Each row is a point on a landscape with many valleys, with its height.
A ball rolls from a point to the lowest of its 2 nearest points, and stops where none of them is lower. Distance is the straight distance between rows; heights are no part of it.
K_397 (h 240): [-13  -2  23 -10  15   8  19  -8  -2  -9  -7  -1   1   8 -26 -30   0   8
  10  26 -21   3  -9  -2   2  -3 -11  -2   1]
K_887 (h 224): [-24   0  28  14   2 -15   4  -2  11 -47  24   1 -28 -13 -13 -17 -12  19
 -13  -1  -2   0 -14 -34   6  16  -2  10  -8]
K_117 (h 590): [-15 -16  26  -5   4 -11  -3   4  -1 -23  19 -15 -22  28  10 -20   9  12
  -4  29 -15   6 -34 -11   3  -9   8  19  -7]
K_308 (h 633): [ 14  -6 -32  13 -11  -5  -6 -15  -5   8   4  17  11  49   3  14  14  -4
   8   3  10   3 -10  16  -4 -23  -4 -14  -3]
K_612 (h 241): [ -8   1  19  29   7 -42 -26  22  13 -17   4 -13   1 -43   0   6 -11 -13
 -18 -21  -8   9   3 -20 -14  25   1  14   7]
K_183 (h 515): [ -4  -4 -13  -1  -4  -2 -12  -7  15   9 -14  -6  -3  35  25   8  17  -5
  -4  10  -9   4 -14   5  -8 -20  -3  -1  16]
K_671 (h 549): [ 30  13  -7  11   1  18   5 -13   4 -16  10  12  -6   5 -10  -5   2 -16
  -3 -18  13  -8   9  11  12  15  -1 -14  -3]
K_74 (h 642): [  9  -1 -32  -7 -17   9  25  -5   0  15   9  13  14   2   5  12  -3   6
  12  -9  21  -7  20   5   6   0  -8 -18   8]
K_699 (h 306): [-23 -12  -4   5 -11 -23 -16  32 -22  22   0 -11   8 -14  20  24   0 -16
  -6  15  -9   2   7   9 -16   6   7  29   3]
K_322 (h 279): [ 10  -6   4   4   5   6 -12 -17  -5   7 -21  20  19  31 -10 -18  11 -15
  23   6   2  -8 -20  20   4 -30 -10 -18   3]
K_925 (h 536): [ 29  16  -6  10  11  13   2 -26   4   2   6  21   7  15 -27 -15   6 -16
   7 -10  20  -6   2  17   7  -1  -6 -19  -8]
K_304 (h 580): [ -8   9  17   1  -9   7  -5 -25  17 -23 -12   2   1 -23  -3  -2 -28  -4
  11 -18 -11 -19   4 -10   3   6  -6  -9   9]
K_499 (h 406): [-14 -21  -7 -15 -13  -4   3  27 -17  23  -2  -7  -3 -31   6  11 -15   3
   7  -4   9   0  18  11   3   8   6   5   3]
K_260 (h 639): [  5  13 -12   5  14  14 -17   0  -9  30  -6  10   6  22 -25   0  22  12
   3   0   0  23 -22  17 -12 -15   1  -7  -9]
K_529 (h 540): [ 35   1  -8  -5  -9   9  -2 -14  -5 -16   3  13   0 -27  -7  10 -18  -5
   3 -34  10 -11  22  -6   6   7   0  -7 -12]
K_556 (h 53): [ 18   7 -14   0  -6  -4  -7 -24  20   4   6  -7 -24  12   3  11   5 -28
 -10  -7   6  17   7   1  -6   6   3   3   8]
K_578 (h 474): [ 18   1  -2  -8 -23  -4 -11 -33   1 -10  10  16  -2 -17   3  22 -30 -17
   8 -26  15  -8  17  -3   0   3   5   1  -9]
K_576 (h 283): [ 12 -10 -34  -2 -18  -7   2  -5 -19   8  26   9   2   4  18  23  -1 -18
   1  -2  16   1  15   4  -7  -5  14  12  -4]
K_252 (h 611): [-12  -7  20 -12   6  10 -20  -2   0   4 -21  -2   0  20 -25  -3   6  16
  12  16 -29   9 -25   8 -16 -23  -9  -1  -7]
K_7 (h 382): [  2  -5  16  19   5  -8   3  15 -21 -33  -9  -1   7 -45  -5 -12  -5   7
  -2 -34 -13 -19  14 -11  23  16 -14  -6  -4]
K_431 (h 579): [  9  20  35   5  29  17  18   4   8  -4  15   1  12  20 -11 -28  11  19
   0  17   8   4 -31   9  28   2  18   5 -11]
K_174 (h 230): [-32 -11  19  -1   0  -7   8  -6   2 -24  10  -5 -16   3  -2 -25 -12  -3
  10  23 -12 -13 -16  -9   2  -1  -1   8   5]
K_295 (h 531): [  4  -5 -29  12 -19 -12 -12  -7 -18   3  -5  16  10  35   7  57  -2   9
  -3   5  -6  16  16  -2  -8 -23  -3  -7 -23]
K_58 (h 501): [-21   4  10  -4   2 -20 -10  -8  25 -12   0 -32 -30 -13   6  -1  -5 -13
 -16   2  -9  11   3 -18 -13  15   0  19   6]
K_32 (h 666): [ 12 -11 -32  -4 -24 -15  -6 -28   7   9  11  17   5  38   3  23   2 -11
  11   2   8   7  -1  13  -1 -23   1  -7   0]
K_404 (h 249): [ -7 -12 -15  11   1 -26  -8  38  -7  29   9 -19   9 -20  16   9   5 -16
 -10  11  12   1   9   2 -22  13  11  21   7]
K_725 (h 301): [-31  -1  22  29   0 -16 -12   2  -6 -45   5   3   1 -38  -9  -4 -19   0
   0 -27 -20 -13  -4 -19   8  19  -7   8   3]
K_723 (h 239): [-14   0   8   5  11 -38  -7  26  13   6   7 -28 -15 -36   3  -3   0 -22
 -18  10   2  13   8 -13 -20  19   1  29   2]
K_34 (h 514): [-18  -7  -3 -23   2 -13 -10   2  13  12  -2 -31 -17 -13  12  10   8 -13
 -15   7 -10  10  12  -8 -15  -1  -1  25   0]
K_217 (h 528): [ 18   6  17   2   3   7 -16  -2  -2 -38  13 -11 -22 -27  -4  -7 -10  -6
  -8 -17   0 -10   1 -11  -1  15  12  11 -11]
K_256 (h 245): [ -8   2  32  -7  16   9   0 -23  11  -9 -15   0  -3   7 -31 -35  -7  -1
  18  15 -13   4 -16   2  -4 -12  -6  -8   5]
K_869 (h 235): [-25  -9  26  -6  10  -1  23  -9  -2 -26   9   3  -4  13 -14 -32   0  15
  11  33 -14  -5 -19 -16   4  -6 -10   3  -3]
K_38 (h 447): [ -8   0  20 -10   9   5  21  17   6 -18   6  -9  -7 -22  -4 -31  -9  30
   0   7   2 -14  -3 -20   9  12   3  -5  -4]
K_302 (h 290): [-19  -2  25  19  -8 -13 -14  -4  -8 -31   1  -3  -2 -43 -10   2 -32 -10
  13 -20 -10 -12   6 -10   3  23   2  14  -3]
K_487 (h 410): [ 20   7 -22  15 -14 -18  -8  -4  13   2  22  -3  -5 -11  24  10   5 -28
 -12 -12  27 -16   9  -5  -7  13   2   9   3]
K_443 (h 751): [-13  -1   2  -6 -13  14   7 -25  16  12 -12  14   0  14   1   2  -5 -14
  20   2  -9   2  -1  18  -2 -11  -8 -19  22]
K_385 (h 397): [ 22   6  14 -17  11  13   9 -24   1  -3 -16   5  17  -8 -32 -19 -10 -11
   6   0  -3  -8  16  -3   3   1  -7  -6  -6]
K_652 (h 764): [ 12  -3 -25 -19   2  17   8  -3  -4  17  -8  13  27  15  -3   5   2  22
   9   3   3 -13   3  -2  -8 -21  -4 -15  -4]
K_173 (h 833): [-15  14   4  17  14  23   6  13  -5   3 -20   6  11  33   2   0  19  21
   4  19 -19   6 -26  12  -5 -14  -9 -14   7]
K_110 (h 699): [  6  -6 -24  -8 -31 -28  -1 -32  13  13  12   7  -5  18  18  30  -4 -23
   6  -3  13  11   8   4  -4 -19   1   9   4]
K_10 (h 414): [ 18  -3 -13 -15 -14   2  -1 -34   2  -1   9  22   6   9  -2   7 -21 -20
  18 -10  11 -16  10   5   5 -12   3  -8  -7]
K_83 (h 582): [  2  17  37   5  30  12   6  -1  12   2  -3   8  17  23 -12 -37  16  13
  10  21   4  -4 -41  11  16 -20   7  -6  -4]
K_544 (h 586): [ 10   8 -27  24  -5   9 -12   0  -7   8 -11   8  13  49  11  30  16  16
  -7   3   7   4 -14   2 -10 -16  -9 -15  -2]
K_212 (h 596): [ -1   6   1   7  15 -14   5  14   6  -4  15 -25 -22   1  19 -12  15 -15
 -23  11   3   9  -8 -11  -3  17  12  24   3]
K_857 (h 523): [  7   9   5  21   4   3 -37   6   4  16 -27  11   2  43   2   1  24  15
   0   3   1  14 -40  12  -4 -33  -1 -12  -2]
K_268 (h 465): [  0   7   7  -3  14   6  16  27   5  -7  20 -15  -6  -8  14 -20   2  23
 -11   2  17 -10  -9 -11  11  15  21   5   1]
K_361 (h 702): [-16  -8 -21 -11 -23   3  -7  -5  -6  19 -13  15  17  15  18  39   0  11
   5   1 -11  -5   8   3  -6 -22  -9  -3  -3]
K_227 (h 776): [  4  -6 -17 -11 -34 -28  15  -2  -1  16  17  21   2 -24  12  30 -25   2
  10 -24  29   5  26   2   4   6   3   1  -3]
K_273 (h 242): [ -5  -7  -1   2 -14 -19 -16   8  -2   9  13  -6  -3 -25  14   5 -18 -31
  -1   1   9  -8   6  -1 -14  12  18  21   3]
K_299 (h 310): [ -8  -7  -5  -7  -1   6   8  17 -20   3   5  -4  14 -12  11 -17  -9  -4
  13  15  -1 -34   0  -1   3   6   3   6  -2]
K_504 (h 29): [  3   8  -4   6 -12 -15 -10 -18  13  -4   3 -11 -23 -10  17  14  -5 -39
 -11 -13  -1  12  11  -2  -5  13  -3  13  11]
K_95 (h 848): [ -2  -1  -3 -14  11  18   6  17  -7   4   2  -9   2  13   8  -8  10  25
  -2  14  -8  -6 -14  -2  -1  -3   8   5  -1]
K_946 (h 502): [ 16  14 -13  10  -2  13   6 -15  25   4   9   5  -4  31  11  -7  15  -4
  -1  -4  19  -6 -11  11   3  -3   5 -18  12]
K_619 (h 520): [ 17   0  12  -6   8  11   0   7  -4 -19  17 -13 -25 -13  -6 -13  -5   0
  -8  -1   1   2   0  -6  -1  16  17  14  -8]
K_824 (h 434): [ -9   9  22   7  11   0   9  10   0 -35  12   0  -4 -24  -8 -26 -10   4
  -3  -4  -1 -27   2 -15  12  21  -1  -1  -8]
K_811 (h 307): [ -9 -17 -11 -19 -16   4   4   7 -36  17  -3   9  12  -8  10  22 -12  -3
  11   1  -5   3  18  11   2  -1   1  11  -6]
K_664 (h 281): [ -8 -22  11   3  -5  -2 -22   7 -14 -19 -17  -7 -15  36  15  -6   5  -8
   6  21 -23  -2 -24   4   4 -15  -4   5   3]
K_794 (h 578): [ 10  16  41  -1  28   0  29  -8   8 -15  -8  -1  19  -3 -36 -44   9   8
  -5  23   1   1  -1  -9  12   1  -4  -3  -7]
K_402 (h 226): [-33 -15  18   6  -4 -26  -3   9   2 -21  27 -11 -20  -8   0 -21  -9  -1
  -3  25  -3 -11 -16 -17 -11  10   8  22  -3]
K_96 (h 263): [ -7  -2  -4   4  15 -37  -8  29  10  24   4 -22   5 -25  14  -1   4 -25
 -13  15   9   4   4  -8 -26  11  -1  26   5]
K_136 (h 598): [  6 -10 -25  -6  -4   0 -23  -4 -12  13  -7   9   3  24  -5  46  12   9
 -10   4 -12  22  14   5 -16 -26   2   0 -23]
K_317 (h 488): [  1  11   8   2  14  21  26  11   7   1 -10   2  -8  -9 -17 -17   1  18
  -1 -11  -2  15   8   2  13  15  -6 -26  12]
K_149 (h 535): [-14   0 -19  -4 -13   1  -1  -4  13  13   3 -10  -8  14  24   5   9 -12
  -2   4  -4  -1  -1   3  -8  -1  -2  -2  16]
K_607 (h 503): [ -2   6 -31  19  -9   3 -12  13 -11   6 -16  -8   9  31  28  42  14  17
 -22   7   4  -3   2  -7 -12 -10 -10   1  -6]
K_52 (h 649): [ -8 -11  -9 -14  -7   0 -29  -6   5  16 -16  -7  -4  21   1  36  12   0
  -8   5 -21  17   6   7 -16 -24  -5   8 -10]
K_482 (h 476): [  8  17  11   2  20  16  13  11  15  -7  19 -14  -7  15  12 -14   9  15
 -14   2  14   3 -15  -5  20  14  25   6   1]
K_722 (h 358): [  1   6  -8   3   9  22  18  -1  -9  -2  -2   5  22  23  14 -18  10   0
  10  15   5 -28  -8   9  11  -6  -3  -9   5]
K_807 (h 211): [ -8   3  19  20   6 -22  -9  24  10 -25  24 -15 -21 -28   2 -16  -4  -5
 -19  -1   5  -4  -5 -21  -4  25  11  18   1]
K_747 (h 482): [-20 -10  18  -5  -1  -6  25  17 -14   1 -16  -8  -4 -43 -10 -12 -28   8
  10  -6  -2  -1  22  -3  18  16 -12 -10   7]
K_428 (h 560): [ 11  20   9  16  17  16   9  -2  12 -25  11   4  -7   3   5 -17   5  -2
 -11 -11  10 -22   0   7  19  20   6 -11  -4]
K_455 (h 459): [-25 -14   5 -17  -3   7  18  15  -8  10  -8 -12 -13 -30  -5   0 -17   8
   9  -4  -6   9  22   8  12  11  -6  -3   7]
K_567 (h 352): [  5   6  12  17   7   7  -8  -9 -11 -42   0   4  10 -31  -3  -6  -4  -2
   1 -37 -18 -24   8  -3  17  15 -11  -5  -6]
K_513 (h 498): [-19  12  15  14   1 -11  -9  -6  25 -30   2 -12 -26 -14   2  -7  -9  -4
 -15 -14 -15   4  -5 -25  -2  15   2   6  12]
K_414 (h 507): [ 12   3   2  13  11   5 -20  -2  12  15  -7   5  -1  47   3 -15  23  -5
   4   1   6  13 -35  20   4 -20   9  -7  11]
K_626 (h 671): [-30 -12   4 -19  -9  12 -15  -1   5  11 -15 -13  -3  11  -3  26   8   5
  -1   9 -31  15   8  14 -11 -17  -4   7   1]
K_56 (h 559): [-26 -13 -10 -20 -13 -12 -15  10   5  24  -9 -19   5  -9  21  33  12  -3
 -12   3  -9   3  19  -2 -14 -13  -3  21  -2]
K_366 (h 733): [ -6  -6 -20 -20 -33 -21   7 -22   3  20  15  17   2  -3  11  39 -13  -4
   6 -12  15  16  23   9  -4  -6   3   6  -3]
K_319 (h 650): [  6 -12 -21 -10  -6   1 -14 -13 -20  19  -2  19  10  21 -21  30   2   2
   9   0  -9  20   6  13 -12 -23   3  -7 -18]
K_206 (h 314): [ 11  -1   1  21 -11  -9 -21   2  -8 -27   8   5  10 -38   8  13  -4  -7
  -2 -46  -5 -21   7  -2   8  19  -6   2  -1]
K_653 (h 475): [  6  -4  21  -6   1   0  24  -1 -11  -7 -29  -4   6 -43 -12 -12 -25   7
   7 -16  -2  -5  29 -13  18  11 -16 -13   4]
K_757 (h 72): [  1   9 -16  -5 -13 -27  -4 -14  21  19   2 -12 -12 -18  18  25   0 -32
  -7 -11  11  14  21  -5 -11   9 -13  16   5]
K_367 (h 548): [ -7  -5  -3 -13  -5   4  -6  -7   7   1   2  -8 -10   4   5  -3  -6 -12
   1   4  -8  -6  -1   2  -3   3  10   5  10]
K_345 (h 389): [ 10 -16 -21 -14  -1  16  10   9 -42  13  -3   7  10   4  -5  13   1   0
   8   6  -2   6  17   6   7  -2   0   1  -8]
K_339 (h 487): [ 13  14  -4  -5  11  16   1  -2  24   8   6  -3  -9  21   8  -8  12   7
  -9  -1   6   9 -14   2   1   3  14  -7   9]
K_505 (h 218): [-17 -13   4 -17  -6   9  10  10 -31   8 -20   2  19  -7   1   9  -8   9
  14  15 -24 -11   8   1   4  -5 -13   7  -4]
K_906 (h 680): [ 15  -6 -17 -16   0   6  -2 -22 -14  21   3  22   9   7 -33  12  -6  -9
  15  -3   4  20  14  14  -5 -13   2 -10 -12]
K_560 (h 706): [  7  -5 -34 -10 -13   2  20 -12 -13  16   1  25  32  14  -4  19  -1  21
  17   1   8  -4  14   5  -1 -21 -11 -19  -3]
K_338 (h 573): [  9  21  27   3  32  22  30   0   7 -14   4   2  14   6 -12 -37   9  12
  -2  15   7 -11  -7   1  22   3   1  -9  -4]
K_347 (h 140): [ -1 -10 -21  -7 -20 -25  -9   4  -9  25  16   4   7 -15  22  25  -7 -23
  -3   0  16   0  15   4 -13   0  12  20   0]
K_923 (h 375): [ 19  -4 -26   4 -11 -11  -2  -9   4   1  22   2  -5  15  24   7   5 -26
  -3   0  25 -17   0   2  -3  -4  11   8   0]
K_130 (h 415): [ -1  -2  13  14   3  -6  -1  24  -5 -24   3  -6 -14 -42  -5 -13 -13  11
  -8 -25  -4 -12   6 -18  10  23   1  -6   2]
K_403 (h 554): [-20   0 -17  -4 -31  -2  10  -7  12  21   3   5   4   2  27  19  -2 -13
   6  -1   3  -3   8   9  -4   2  -7  -3  23]
K_364 (h 588): [ -8  -7  30  -3  10   1   7   6  -4 -19  17  -5  -4  33   4 -17  10  32
   3  33 -15   4 -40  -7   9  -8   3  13 -17]
K_961 (h 865): [-18 -12  -2  -7   2 -17   1  40   7  14   8 -31 -14 -23  11  -7   7  14
 -18   6   6   7   6  -8  -9  12   9  12   7]
K_497 (h 704): [ 11   0  10  -1  -4  12  -9 -33  -2 -12  -5   7 -11  -3 -18   1 -22 -29
  14 -12  -7   8   6  11   7   9   0  -2   2]
K_82 (h 143): [  5  -2 -21 -12   6  12   0   6  -2  17   3 -15 -12  16  -2  12  17   1
 -15   3  -2  25   9   6  -9   2   9   6   3]
K_720 (h 551): [  6   8  -6  15   0   8 -34   6   0  15 -34  18   5  31 -11  19  12  20
   0   6 -10   7 -21   7 -14 -30  -8 -19 -17]
K_873 (h 495): [-10  15  15   6   6  10   3  -2  19 -25   2  -5 -27  -5 -10 -12  -6   6
 -12  -8 -15  11  -2 -13   6  17   2  -9  11]
K_546 (h 428): [  3 -13 -40   2 -24 -14   4  -3 -26   9  16  16  16  18  16  45  -4   3
   6   2   5   8  15   1  -4 -17   5   3 -13]
K_29 (h 585): [-11   0  30  -5  14   8   4   3   7 -10  -3   2   2  31  -3 -23  11  26
   7  27 -16   3 -41   1   5 -18   4  -2  -1]
K_826 (h 231): [  6  -3 -34  -4   3  15  10  15  -7  19   5 -12  -1  16   8  14  17  20
 -11  -5  14  16   6   5  -3   2   7  -5   7]
K_311 (h 270): [  0  -5  10  25  -9 -26 -31  10  -4 -20   3 -10   5 -44   6  17 -12  -6
  -7 -43 -12   1   6  -9  -7  20   1   9   6]
K_698 (h 593): [ -8   1  15   0  12 -14  -1   8   9  -7  11 -25 -16  25  27 -13  16  -2
 -17  26  -5   8 -28 -10   4  -2  13  29   0]
K_636 (h 839): [  8 -12   1  10 -16 -12  -4  13 -13   2  -6   1 -12 -46   5  17 -25  -2
  -1 -38   7   6  22   0  10  20  -2  -5   2]
K_582 (h 837): [ 17  12  -7  -2  -1  13  24 -17   4  17 -13  20  20  -5 -28  -8   1  -2
  11  -7   9  11  18   8   4   2 -17 -27   7]
K_465 (h 443): [  2  14  34  10  21   2  14 -11   5 -48  -3   2   4 -16 -15 -28  -2   4
 -10   0 -10 -25   6 -14  23  11 -13  -7 -11]
K_362 (h 360): [ 23   7  -9  22 -20 -16 -18  -3   3 -17  16   5  -4 -28  16  20   0 -20
 -11 -37  10 -10  10  -2  -2  18  -1   8   1]
K_462 (h 227): [-12   6  30  15  11  -6   6  14   8 -47  20   2 -21 -19  -5 -16   0  30
 -22 -16  -2   1 -15 -33  19  17   3   4  -7]
K_412 (h 697): [ 12  -3   1 -17   3  17  -1 -19 -13   8   0   6  -6  -6 -30   7 -13 -15
  12  -5  -4  20  16  15   0   9   3  -1  -5]
K_690 (h 840): [-13   2  -7   1   3  22   2  19  -7   6 -13  -3   8  22  10  10  15  25
  -3  15 -17  -2 -12   2  -5  -7  -5  -4   3]
K_618 (h 225): [  0   4  14  24  12 -35 -13  28  10 -14   9 -22 -15 -39   2  -7  -1 -16
 -24  -5   3  11   4 -22 -15  24   3  20   2]
K_147 (h 816): [ 11 -12  -2   8 -28 -28  -1  11  -7  11   6  16  -3 -45  11  29 -27  -5
  -2 -40  26  10  23   9   2  19   4  -1  -4]
K_684 (h 499): [ 24  -3 -10  -6   4  10   1  15 -12  -7  20  -7 -14 -15   5  -5  -3  -6
 -10  -7  20 -10   8  -2  -1  10  22  12  -9]
K_909 (h 856): [-16 -12   1 -11   1  -3  -1  27  -8   1  10 -22 -11  -2  11  -7  11  20
  -8  18  -7  -1 -10  -8 -10   6  11  21  -3]
K_859 (h 269): [  3 -21  15  -5   3   2 -25 -11   1 -11 -13  -5 -13  32  -5 -21   1 -16
  19   8 -11   4 -21  14   1 -20   4  -3   8]
K_139 (h 479): [-20   0   2 -11   6  18  22  13   8   7  -5  -7 -12  -7  -7 -10   2  16
   0   3 -10  12  10   3   2   9  -1 -17  16]
K_804 (h 497): [  0   6   1   2  10   3  -5  -3  21   9  -5 -12  -8  37  17  -9  22  -2
 -11  11  -6  17 -24   7  -1  -9   9   3  15]
K_461 (h 493): [  0  18  22   8  19  16  16   3  14 -21  -2   5 -14  -6 -24 -22  -2  19
  -9 -11 -10  16  -6  -8  13  18   0 -15   3]
K_799 (h 219): [-20  -3  26  12   6 -24   2  11   8 -36  37  -5 -25 -11  -1 -23  -5   5
 -14  13  10 -10 -17 -22   4  18  12  15 -12]
K_920 (h 632): [-23 -12 -22 -21 -17   3  -5  10   4  27  -7  -3  12  -5  19  30   5  16
  -2  -4  -5  -1  19   3  -9 -13  -3   3   4]
K_271 (h 456): [ 22 -13 -20 -11   8  18  10  14 -29   2  11  -5  -2  -7  -1  -3  -2  -1
   1   1  10  -2  12   4   2   4  12   5 -10]
K_627 (h 656): [ 10   7 -23   8   3  -2 -13 -17 -11  30   0  28  16  22 -31  -4  16   1
  15  -2  15  15 -17  18 -10 -23  -6 -16 -14]
K_270 (h 267): [  1  -8   5 -22   4  11  22  10 -23   4  -8  -7  18 -11  -8 -17  -4   8
   9  16  -8 -13  10  -3   7   3  -7   1  -3]
K_800 (h 173): [  1   4 -38  -2 -10 -23   8  -2  12  26   7 -13  -2   1  25  23  16 -19
  -8  -2  18  11  18  -2 -10   4 -12  13   9]
K_475 (h 359): [ 20  -2   2 -19  -1  11   6 -33   0   2 -11  17  20   5 -12 -10 -11 -19
  16   2   5 -21  10   7   7 -14  -7  -9  -5]
K_643 (h 576): [  7  -1   3   6  -1  15 -23   5 -10   3 -40  18  11  28  -5  13   0  17
   5  17 -18  -8 -18   0  -7 -26 -15 -13 -13]
K_538 (h 600): [  7  -2 -15  -6 -17   7  23  -2  -5  14   2  11   3 -20   2   6 -14   1
  10 -19  16  -5  27   2  12  12  -6 -16   5]
K_763 (h 805): [ 14   7 -19  -8  14  18  10   0  -7  28 -14  15  34   9 -20  -2  13  27
   8   3   8   6   1   3  -8 -22  -8 -21  -2]
K_813 (h 831): [ 13  22   4   6  13  14  27 -13  14  16 -15  18  28   0 -19 -21  13   0
   9   6  12  -3   5   9  -3  -7 -14 -27  15]
K_659 (h 328): [-21 -14  -4   3  -9 -22 -19   8 -15  10  -3 -15  -4   0  24  15   1 -30
  -3  20 -13   1  -6   3 -10   1   4  29   5]
K_335 (h 627): [  0  19  10  13  20  16 -16  18 -15  26 -22  12  16  18 -22  -4  25  29
   1  10  -4  15 -34  11  -8 -14  -6  -2 -15]
K_590 (h 830): [ -6  19   6  17  21  23  13   4  -3  13 -22  16  26  20 -10 -16  24  13
  13  20  -7   4 -24  13  -8 -20 -12 -17  12]
K_387 (h 91): [  9  -3 -25  -6  -7   6   2  -9   3  13   8  -3 -19   7  -2  21   5 -16
  -8  -8   5  26  17  11  -6   7   3  -2   6]
K_651 (h 874): [  6   0  -8  -4   8  -5   8  29   6   9   4 -30 -24 -18  14  -4   8  11
 -21 -10  18  16   9 -10   0  18  13   4   6]
K_687 (h 256): [  5  -5  11  -7  10  13 -14 -21   6   4 -12   7  -2  19 -20 -23  -4 -15
  18   6  -5  -1 -17  16   0 -15   1  -9   4]
K_872 (h 339): [-10   0   9   0  13  11  18   7  -7 -15   5  -2  10  11  10 -30   4   1
   4  24   0 -34 -13   0  12  -1   4   4  -4]
K_932 (h 867): [ 11  -5 -14  -2  -5   0   7  18   4   8   3 -16 -25 -22   8   6  -3   7
 -13 -21  13   9  19  -4   7  18   6 -11   7]
K_123 (h 271): [-16  -4  15   7 -10 -13 -13   5   1 -10   8  -7  -9 -34   0  -3 -26 -14
   5  -9  -3 -14   5  -7  -7  21  10  11   7]
K_732 (h 567): [ 17  27  12  13  24  24  21  -3  15 -16  -1   9  13   5  -9 -23  10   2
  -9  -5  14 -20   4   7  20  11  -9 -19  -3]
K_979 (h 581): [ -4  12  39   1  22   5  22   3  16 -26  29   2  -9  11 -10 -26   2  24
  -8  20   6   2 -22 -12  29   8  12   3 -14]
K_754 (h 565): [  0   6  -4  -9 -11   9   5 -10  14  -2  -2   2  -3 -15   1  -3 -18  -4
   7 -15  -1 -16  12  -4   2  12   0 -13   9]
K_413 (h 739): [-12  -6 -11 -12 -17  10  -1 -18   5  15 -14  17  14  17   7  18  -3  -2
  18   7 -12  -3  -2  14  -5 -24  -9 -14  10]
K_307 (h 311): [ 21   5   1  -3  13   6   5 -27  -5  12 -16  20  35  20 -20 -23  12 -15
  12  14   7 -14  -5  11   2 -25 -11 -10  -3]
K_264 (h 826): [  8  19   2   0  20  23  12  -2   5  22 -13  14  23  12 -17 -21  18  12
   8   9   6   3 -13  11  -3 -11  -3 -18   5]
K_919 (h 429): [ 26   4  14 -14   8   8  22 -11  -4  -5 -23   1  19 -26 -22 -18 -12   1
   2  -7   0  -4  29 -12  11   5 -10 -13   1]
K_693 (h 372): [ -2  -1 -40   3  -8   3   1  11 -11  17   4 -10  11  22  24  28  18  16
 -13   2  11   3   6  -3 -11  -6  -1   4   5]
K_895 (h 304): [-11 -22  -3  -3 -14  -8 -25  -2 -18   2 -17  -7  -8  21  23  16  -1 -23
   8  13 -19  -4  -7   7  -3 -14  -2  13   4]
K_306 (h 619): [  1  11  22  -5  19  11 -12   2  -5  17 -19  10  16  13 -24 -18  19  26
   8  21 -12   8 -37   8 -12 -20  -6  -2 -14]
K_775 (h 599): [  1 -10   8 -15   2  12 -12  -8 -16   3 -29   7  18  15 -16   3  -3   8
  15  18 -28  -7 -11   4  -9 -24 -10   0 -11]
K_622 (h 589): [ -8  13  27  -4   8  11  14 -24  16 -23 -22   0  10 -22 -17 -19 -21   2
  12  -2 -16 -13   9 -14   4   1 -15 -12  11]
K_250 (h 814): [ 16   2 -26   2 -33 -29   5  -5  19  10  16   7  -3 -24  12  27  -9   0
  -5 -29  27   1  22 -10  -2  11  -4  -1   7]
K_577 (h 853): [  0  -7   1   7  -9 -16  -8  18  -1   3  -2 -18 -26 -43   5  13 -14  -4
 -11 -26   2  14  23  -4   0  22   3   4   8]
K_87 (h 521): [ 26  11 -10  10  10  14  -1 -19  12   6   9  18   8  33  -8 -15  14 -10
   5  -1  27 -10 -14  22   8  -9   3 -17  -3]

Where does a ball stop that starts at each point below?
K_636 -> K_504
K_544 -> K_504
K_698 -> K_339
K_627 -> K_339
K_651 -> K_264
K_732 -> K_339
